The views of a scene show one set of named points, each view turned or mirrored, and shifted as a whole, with a little noise and some points left out.
(in the rows, 128 means zero)

Scene 1
View 1
z680: [113 148 160  93 164 138 180 119 115 146 124 120 121  99 124 107 147  93
 115  53]
z428: [159 137 142 129 151 110 155 130 144 160 132 114 142  58 145  85 146  78
 105  48]
z935: [ 90 138 205 107 170 135 146 161 112 124 111 127 138 149 121 127 134  96
 122 104]
z209: [120 117 188 122 153 146 136 166 154 140 129 147 146 132 138 119 134  91
 119 128]
z217: [117 107 176 108 149 162 135 153 163 144 150 161 151 170 140 127 129 109
 126 157]
z155: [152 138 127  99 149 150 177 108 153 170 144 134 123  75 140  91 146  94
 114  57]
z790: [117 150 125 119 172  70 132  97  95 149 147  81 150 154 150 125 133 101
 114  77]
z582: [ 93 142 155 109 171 110 143 114 105 140 142 111 141 177 136 138 131 109
 122 106]
z296: [137 144 137 121 161 102 145 115 124 154 143 110 144 115 146 111 140  94
 111  72]
z968: [113 138 198 147 165  76 114 174 111 122 112 100 167 139 136 126 136  79
 112 101]
z473: [155 145  97 139 159  52 125  96 116 160 161  79 162 119 161 111 135  90
 109  69]
z906: [162 131 143 144 150  89 130 143 140 158 133 107 164  78 151  97 143  68
 106  72]
View 2
z428: [105  97 153 119 134 128 113 132 134 147  92  93 105 145 134 162  73 170
  93 123]
z582: [178  67 119 157 166 148 114  76 141 143 110 167 122 112 111 107 109 148
 146 105]
z296: [137  79 133 131 146 141 105 103 134 142  92 134 114 127 119 138  94 155
 112 125]
z968: [128  99 165 153 185 140  68 106 138 177  98 185 104 115 124 154  61 155
 134  79]
z473: [129  69 149 107 130 146  45 104 136 139  40 152 112 129 118 179  84 154
  86 148]
z209: [151  75 141 183 166 144 144 127 163 167 123 147  87 145 162 143  93 152
 134  67]
z680: [127 102 131 137 153 129 148 103 126 140 132  97 121 122 113 112  90 167
 123 120]
z155: [126  80 131 128 122 131 151 126 137 134 106  75 111 150 136 146  98 162
  95 137]
z217: [193  43 123 195 160 152 158 120 173 158 120 158  82 152 171 133 119 139
 139  70]
z906: [113  89 161 126 144 137  85 128 141 153  81 135 102 136 136 175  68 160
  94 115]
z790: [154  72 129 128 158 150  81  71 127 135  82 162 131 106  93 125 102 148
 126 137]
View 3
z790: [121 103 174 147 138 145 156 137 111 159 127 119 187 168  95 164 110 106
 160 108]
z906: [122 116 153 124 158 104 213 121 121 173  66 131 168 142 151 108 111 105
 106 147]
z217: [171 110 188 122 114 143 117 124 160 154 123 182  94 120 141 116 166 153
 135  67]
z428: [128 130 142 115 149  98 186 119 112 179  84 133 160 144 137  99 111 111
  99 156]
z155: [149 129 139  99 150 105 136 108 117 185 103 153 159 141 117  92 123 111
  95 167]
z296: [131 116 164 130 143 125 162 129 120 164 109 135 166 155 120 132 116 114
 131 124]
z968: [119 126 188 164 111 116 201 166 123 155 114 113 134 132 149 135 111 159
 160  68]
z209: [148 129 175 136 113 114 148 145 132 164 120 149 120 124 142 110 133 154
 136  88]
z935: [142 141 171 146  97 111 133 161 118 168 146 135 118 125 131 121 126 167
 149  83]
z473: [116  87 171 139 167 151 197 118 121 156  90 124 199 174 112 157 109  84
 141 125]
z582: [142 113 176 146 119 144 121 143 125 154 148 140 148 153  99 155 128 131
 164  85]
View 4
z680: [ 93 123 118 141 127 136 144 146 175 176 151 160 129 106 135 113 145 142
  74 114]
z968: [139  77 141 179 128 134 162 144 187 152  92 149 171  61 159 104 169  53
  96 103]
z428: [106 104 141 132 134 195 162 130 172 165 162 145 163 130 151 109 164 128
  54  79]
z155: [101 128 120 117 145 193 133 140 157 172 172 148 148 137 136 110 151 151
  72  99]
z582: [107 126 126 156 132 125  94 151 161 155 119 137 133  66 132 124 156  68
 112 135]
z209: [156 103 107 143 147 170 142 159 162 153 103 154 166  79 153  89 154 108
 134 104]
z473: [ 86  98 174 150 129 180 107 113 163 144 164 109 167 113 142 146 184  44
  50 103]
z935: [133 111 106 160 129 119 150 162 179 163  93 166 143  56 145  96 149 104
 123 120]
z790: [ 91 118 152 150 130 159  84 130 159 149 151 119 149  95 131 143 173  53
  77 124]
z217: [167 125  94 133 155 175 105 167 145 141  98 147 163  72 141  89 148  97
 175 123]
z906: [120  88 155 146 132 195 155 127 175 158 146 134 181 121 155 111 175  89
  59  81]
z296: [105 110 139 146 134 166 123 135 169 158 149 134 157 104 137 121 164  88
  74 107]
View 5
z968: [130 109 127 118 128 152  89 167 203 128 136 142 101 132 140  69 155 145
 163 186]
z680: [ 94 131  99 131 153 161  90 131 123 151 171 132 167 102 197 100 130 159
 157 154]
z582: [ 80 137  97 126 158 199 110 156 142 122 164 153 109 118 160  87 147 138
 148 219]
z296: [ 80 140 110 142 167 146 113 175 121 127 147 128 156  94 177 111 143 147
 162 203]
z209: [133 126 148 124 135 174  92 176 137 111 128 156 107  95 187 125 171 162
 166 184]
z906: [111 128 123 145 153  89  97 189 163 130 130 109 166 100 168  97 142 148
 173 184]
z217: [117 132 136 125 145 197 101 177 124 104 135 160  96  95 189 129 172 158
 163 204]
z790: [ 61 135  83 138 175 153 116 164 155 133 164 126 140 126 141  64 133 128
 148 222]
z935: [127 121 122 116 128 204  83 139 151 133 153 158 101 116 178  98 155 159
 155 168]
z473: [ 61 137  93 153 183  96 129 193 162 127 149 106 168 113 138  73 132 122
 164 229]
z155: [ 91 145 112 148 163 126  98 162  92 142 153 119 189  79 212 131 135 158
 166 167]
View 6
z968: [ 74 135 151 167 131 106 141 110 100 140 133 196  80 115 180  82  91  86
 138 132]
z428: [123 148 141 147 137 148 156 120 155 139 138 131 175 169 157  95 100 103
 126  95]
z155: [116 149 163 121 156 164 162 139 163 119 132 140 174 164 120 128 109  87
 130 130]
z473: [111 170 163 147 197 103 135 159 159 176 108 180 139 187 165  80  85  94
 102 114]
z296: [104 153 162 135 163 131 145 141 143 141 125 165 139 159 149 103  94  90
 123 129]
z935: [ 73 128 161 141 126 139 159 113 109 105 141 179  94  97 144 121 110  75
 149 158]
z680: [ 99 130 165 123 129 150 188 129 153  92 143 153 142 128 128 136 150  71
 140 134]
z906: [114 153 140 160 146 129 137 119 140 157 129 146 150 166 176  77  81 107
 124 100]
z790: [ 93 160 178 133 192  99 149 157 149 153 112 202 114 160 144 103 104  76
 111 143]
z582: [ 79 146 181 128 172 127 143 153 126 129 121 198  98 131 123 121  98  65
 128 173]
z209: [ 87 133 155 147 122 167 130 108 103 120 145 157 115 116 137 112  61  91
 159 160]

In a view up to two points have been moved. Name them for each view, in the order of its rows, or write -.
view 1 => -
view 2 => z968, z473
view 3 => z906, z209
view 4 => z790
view 5 => z296, z217
view 6 => z155, z680
